Each row is a point on a tangle of strands that fork, close into loops and nearly touch. The rows are in no order.
(in the rows, 100 means zero)
Two points are linked if the straight distance between their rows is under 92.9. Some points are linked to none.
Tun: 117  103  108  123  138  79  128  95  103  103  65  115  87  86  100  127  94  101  129  104  79  89  80  93  115  62
Tid: 88  134  88  73  34  109  85  91  119  74  75  109  134  132  120  108  95  104  60  67  65  99  110  118  75  115
dule: 113  105  108  78  80  105  95  82  109  87  110  75  111  98  131  85  133  84  61  76  130  145  101  106  76  81
giliz: 107  94  62  89  129  58  104  75  117  106  76  125  93  98  103  117  103  112  144  102  51  81  124  59  138  62
dega: 95  83  109  126  90  77  99  139  113  74  62  103  106  69  70  136  106  116  115  132  87  88  77  107  108  115
medap: 125  114  113  68  106  117  113  95  95  102  97  144  109  120  123  87  126  102  86  65  83  81  91  107  69  78
Ravod: 88  100  82  89  36  117  109  119  116  91  85  122  129  119  126  97  79  106  62  75  96  115  88  108  66  141
siz: 75  95  74  100  76  81  91  132  107  76  73  80  101  72  85  135  126  96  112  137  58  104  93  84  124  88
naz: 85  92  79  99  141  71  134  93  76  112  81  92  60  95  104  119  95  76  139  102  65  94  87  75  124  45
zamol: 124  109  127  130  93  123  116  118  79  102  110  155  73  103  147  74  78  118  108  69  154  93  60  102  79  120
zos: 114  106  82  68  97  97  93  54  120  102  136  95  90  121  86  86  137  83  88  72  97  130  127  85  102  95
tilag: 105  97  114  126  50  127  103  121  99  55  103  113  79  109  91  95  85  137  96  76  145  114  70  113  100  134
fotam: 92  88  69  88  68  116  114  119  106  111  102  131  115  110  91  98  86  103  91  98  72  115  77  93  91  154
toze: 100  94  102  112  108  78  111  83  120  77  108  57  79  73  88  114  83  115  103  100  130  149  99  96  121  113
Nus: 70  82  123  128  147  89  81  125  71  110  130  35  86  76  92  96  74  90  118  155  105  85  136  121  126  95
lol: 132  116  104  86  118  119  127  68  117  75  138  101  76  118  114  95  105  126  92  59  140  114  113  105  106  104
Pizes: 75  103  89  60  66  90  127  107  93  101  115  100  83  116  99  82  111  78  88  74  70  118  67  78  83  88
rik: 105  82  102  96  79  62  60  70  134  107  97  60  133  68  91  106  104  80  81  103  110  140  129  91  98  74
zegu: 111  91  149  102  91  70  63  76  140  98  109  89  133  71  72  90  132  92  89  102  133  123  125  90  85  97
tude: 68  74  90  120  147  117  81  122  61  115  126  51  106  93  101  115  102  99  122  157  84  74  112  135  129  116
sama: 84  155  84  93  26  124  73  93  112  40  76  97  106  147  131  105  88  103  53  51  94  89  101  140  82  121
pozo: 86  115  104  85  121  104  104  116  60  177  130  98  100  121  116  57  82  60  108  125  92  87  125  87  76  106
Zum: 113  124  95  110  69  94  97  103  127  49  95  76  99  96  70  138  101  122  99  92  105  98  92  118  120  112
Kuv: 103  124  129  126  52  114  107  93  125  34  89  88  79  116  70  119  90  128  91  59  121  106  77  122  100  103
muga: 109  111  91  117  113  96  138  103  93  78  57  129  67  111  90  134  83  119  124  73  58  70  72  102  123  72
zigud: 110  123  112  93  145  129  72  105  75  149  152  107  129  115  151  51  100  89  98  116  130  83  122  104  76  123
vala: 90  79  68  124  150  106  105  121  72  155  80  93  121  74  123  115  65  74  116  149  93  79  114  75  109  105
tad: 87  107  151  111  125  78  86  112  86  130  142  77  95  106  60  72  119  69  115  139  103  107  135  112  87  81
viga: 115  111  94  68  106  103  86  59  116  88  112  130  87  128  61  98  148  95  98  51  80  70  107  97  131  40
rif: 45  97  70  97  62  73  101  154  102  107  91  80  108  78  87  110  95  78  101  149  63  124  100  56  119  110
lenes: 88  87  105  106  155  81  65  93  79  146  122  74  117  100  107  100  104  71  119  148  62  73  133  115  107  61
duz: 92  98  97  75  106  71  125  82  70  134  107  91  72  109  108  65  85  51  86  80  107  136  109  70  94  58
Ripot: 112  105  152  135  143  84  99  106  98  144  98  92  118  79  95  90  70  90  121  130  125  99  111  90  83  104
tovir: 93  70  87  94  117  80  39  69  110  122  108  72  122  79  82  85  132  66  89  118  94  118  148  91  113  70
neriv: 85  90  103  107  95  79  134  127  93  121  72  108  92  88  98  107  80  85  104  119  84  108  83  67  91  108
pila: 87  136  82  86  53  99  114  77  114  54  105  94  82  129  101  107  100  91  81  51  88  123  92  112  109  81
miro: 117  107  113  114  97  68  76  66  144  53  80  68  112  72  76  142  125  118  104  103  110  108  116  117  120  86
Nune: 79  121  86  72  31  98  100  124  98  78  110  89  106  111  84  118  135  73  95  93  65  121  60  95  83  85
mon: 121  122  131  99  117  124  121  111  86  110  113  139  84  109  130  74  114  95  102  72  122  83  72  95  76  80
zez: 135  94  116  112  139  104  93  77  107  102  99  97  109  73  132  97  81  124  98  88  146  103  95  116  96  109
nez: 82  105  46  56  99  73  100  81  121  97  91  117  84  112  106  112  102  110  130  94  29  80  118  65  113  97
sumef: 143  121  84  72  124  122  87  73  112  69  109  110  110  113  101  107  130  120  92  83  93  62  113  127  119  115
div: 96  86  138  123  82  124  83  127  92  56  113  100  80  82  71  92  105  137  104  107  166  112  63  111  89  144
saduk: 120  97  86  104  71  149  92  114  76  53  76  147  93  128  113  104  84  143  91  81  113  56  66  126  96  131
nipe: 103  100  123  116  61  91  96  102  150  83  49  102  131  86  117  121  85  124  78  79  89  100  105  114  82  96
regu: 95  67  88  121  111  121  101  130  66  95  63  109  102  72  82  132  102  116  113  142  88  69  70  104  107  104
pasup: 76  91  102  97  109  97  134  125  65  132  100  88  72  91  111  76  72  66  86  107  107  122  86  80  87  88
Reva: 102  69  76  110  128  102  112  115  95  139  81  110  130  81  105  125  83  113  124  145  72  89  118  90  118  149
dinok: 118  89  136  113  76  73  92  122  125  118  49  109  150  71  117  101  104  96  80  113  99  104  98  101  69  88
Pavup: 92  73  93  95  139  85  61  71  94  153  112  93  100  101  84  79  124  73  117  120  82  91  145  84  120  53
mis: 112  90  118  128  116  105  107  106  98  73  113  83  82  82  70  105  84  128  119  119  135  113  83  108  113  127
puzev: 91  105  67  75  69  86  120  68  130  98  85  117  105  141  128  102  68  105  86  60  53  105  137  96  96  103
nov: 108  116  128  128  116  113  85  129  61  139  127  112  100  86  129  62  53  92  95  128  162  96  96  90  73  128
Gero: 87  108  34  61  82  99  121  77  109  75  105  102  94  119  115  104  85  115  101  75  59  102  109  87  116  110
Zin: 77  95  78  123  79  107  94  129  93  86  113  91  99  91  48  125  115  115  135  157  82  103  96  102  130  160
vuk: 113  116  87  79  109  92  123  62  129  109  133  100  88  123  79  106  104  108  112  95  84  136  127  88  128  131
Lage: 99  97  140  120  105  128  86  147  67  117  104  119  96  83  110  68  94  110  107  131  161  87  64  107  66  127
lifa: 95  64  50  116  99  99  123  97  111  103  69  115  107  98  106  129  58  120  113  111  82  94  119  90  135  148
zelaf: 123  127  121  76  65  105  73  74  147  59  110  105  123  111  110  108  122  117  65  59  129  100  119  118  88  96
bana: 138  98  113  97  156  106  116  44  106  114  123  100  97  95  122  84  100  108  102  74  148  113  115  106  103  85
fumul: 81  125  81  86  32  74  100  101  127  79  70  109  122  117  95  133  102  99  78  82  41  96  102  100  87  94
gavo: 109  92  79  97  139  95  129  85  96  123  126  101  79  117  99  99  87  106  122  111  95  118  108  93  123  128
gol: 83  82  95  140  59  91  131  118  106  72  72  103  75  105  72  121  64  123  111  87  94  107  93  84  119  117
namo: 72  69  54  106  120  122  113  124  55  138  81  89  113  86  122  95  56  74  87  129  101  84  85  93  93  119
Raf: 102  106  116  103  136  126  82  107  63  127  141  90  93  90  149  63  90  93  94  106  166  97  100  109  78  105
Nusis: 97  115  111  82  118  131  98  130  75  138  128  110  109  115  119  60  118  79  94  121  102  93  91  107  74  123
bevaz: 82  105  89  87  110  96  102  96  81  95  124  83  78  98  83  100  133  75  107  110  86  107  103  103  113  73
vodut: 78  100  136  117  116  113  104  155  44  116  104  73  78  90  89  87  94  74  103  135  117  81  80  116  77  86
vovar: 91  124  166  114  120  94  110  138  67  126  118  91  83  104  72  71  115  70  116  125  109  87  97  101  82  68
Sozu: 103  91  82  120  49  130  112  124  81  58  89  141  90  131  64  103  89  137  112  97  109  86  73  106  97  144
rak: 111  96  137  135  147  65  111  118  99  132  79  98  108  77  81  108  101  89  131  131  98  81  103  97  107  73
kodi: 84  65  51  104  105  128  116  119  61  108  56  121  111  85  114  125  79  99  99  116  88  64  54  102  100  103
viv: 101  107  127  128  142  134  105  134  52  119  117  108  74  100  95  79  104  100  119  114  137  80  58  109  89  98
sab: 115  85  93  119  90  128  104  112  104  86  69  125  111  103  130  108  77  136  88  89  103  82  81  133  88  117
Feb: 84  118  85  98  49  121  106  83  112  52  97  100  84  138  139  93  83  117  54  31  109  108  102  124  96  98
sifa: 134  95  135  133  110  119  100  125  98  108  78  149  102  87  116  104  77  130  106  87  122  81  56  108  81  113
Lebus: 105  109  116  111  167  149  87  98  60  105  133  86  93  90  125  85  121  92  104  106  137  72  84  131  94  91
tivif: 113  83  87  68  123  96  93  57  85  138  111  97  100  97  110  70  108  55  89  70  107  119  103  84  99  52
Gos: 133  102  123  84  135  102  90  57  122  123  117  135  103  106  87  81  130  102  102  65  121  94  117  98  93  69
fesat: 116  113  165  112  139  98  90  100  96  133  127  99  109  105  94  69  97  100  117  100  147  94  113  95  79  113
basa: 71  86  61  93  144  74  110  107  90  115  87  89  83  91  108  109  107  93  149  133  62  98  115  57  134  70
bemet: 87  110  88  94  92  98  137  87  99  71  76  113  62  123  105  110  82  112  90  46  75  94  77  108  105  69
nar: 94  124  58  103  50  101  90  110  102  72  107  96  94  111  61  132  104  111  127  125  70  100  104  90  137  158
kad: 128  113  151  89  78  97  96  74  147  98  120  116  118  109  118  83  118  123  81  66  145  120  118  92  78  107
Farig: 113  117  101  66  90  119  105  60  109  82  102  146  89  138  106  82  132  105  87  40  94  67  99  110  92  43
tenag: 100  99  123  102  103  82  110  102  104  89  110  57  93  83  98  92  98  82  79  102  129  141  93  100  90  92
viso: 135  104  85  67  104  132  73  70  124  75  115  98  129  108  120  100  140  108  61  80  124  88  118  124  96  103
nok: 64  90  92  111  89  63  90  123  98  114  110  51  98  85  87  101  99  78  108  145  92  135  124  83  114  107
vup: 143  110  102  93  149  120  101  78  109  92  90  127  113  92  91  122  115  125  120  109  78  61  107  119  106  112
nek: 102  79  67  79  111  87  111  57  101  125  83  104  105  102  134  96  85  76  84  57  82  112  103  89  108  39
babik: 133  91  124  105  101  85  86  70  129  74  68  97  120  87  100  123  113  115  78  86  93  94  115  120  95  71
pubi: 69  93  136  129  112  52  83  113  85  114  132  37  93  98  80  87  90  84  112  144  103  110  148  97  114  83
sov: 107  101  167  89  99  81  65  78  139  99  121  82  125  72  106  83  102  116  85  96  160  128  100  94  65  113
zub: 78  114  71  90  53  95  126  119  113  104  112  132  91  124  57  110  97  103  118  107  60  114  98  82  108  152
pire: 86  78  82  99  132  112  65  114  95  109  104  80  126  90  104  113  130  97  110  161  62  64  112  133  119  123
gobe: 115  100  96  63  114  120  72  63  125  106  134  110  97  125  60  73  162  89  85  78  109  100  126  92  109  62
rasat: 83  95  96  103  72  46  80  101  120  106  96  57  107  74  84  106  116  70  107  119  92  146  122  65  106  62
Lebi: 98  63  58  135  60  113  113  100  109  67  63  113  100  98  80  138  53  142  101  96  112  100  102  107  125  141
Dage: 84  103  102  93  61  73  119  102  126  115  81  107  109  99  103  102  100  88  92  89  59  114  93  78  87  85
Redul: 121  93  72  98  119  136  121  95  89  99  118  112  82  109  104  84  80  121  99  92  114  114  92  110  113  156
maz: 85  96  90  62  50  112  85  129  97  79  79  87  119  83  104  111  128  80  65  108  67  103  58  117  71  95

A piece is two or more points that can be reached from each other along the links. Count, over all rows, the pieces, the separate loops (a circle has one, a figure eight two, a Y none), the forks (points with three links) and the tips (points with one).
pieces -> 3
loops -> 1
forks -> 11
tips -> 15

A tip is a point with one link. Name the tips that can be reached along the links from each point below, in the order of the rows.
miro -> dule, lol, zez, dinok, Redul
Ravod -> puzev, Zin, fesat, nek, maz
Nusis -> pozo, lenes, gol, vup, pire
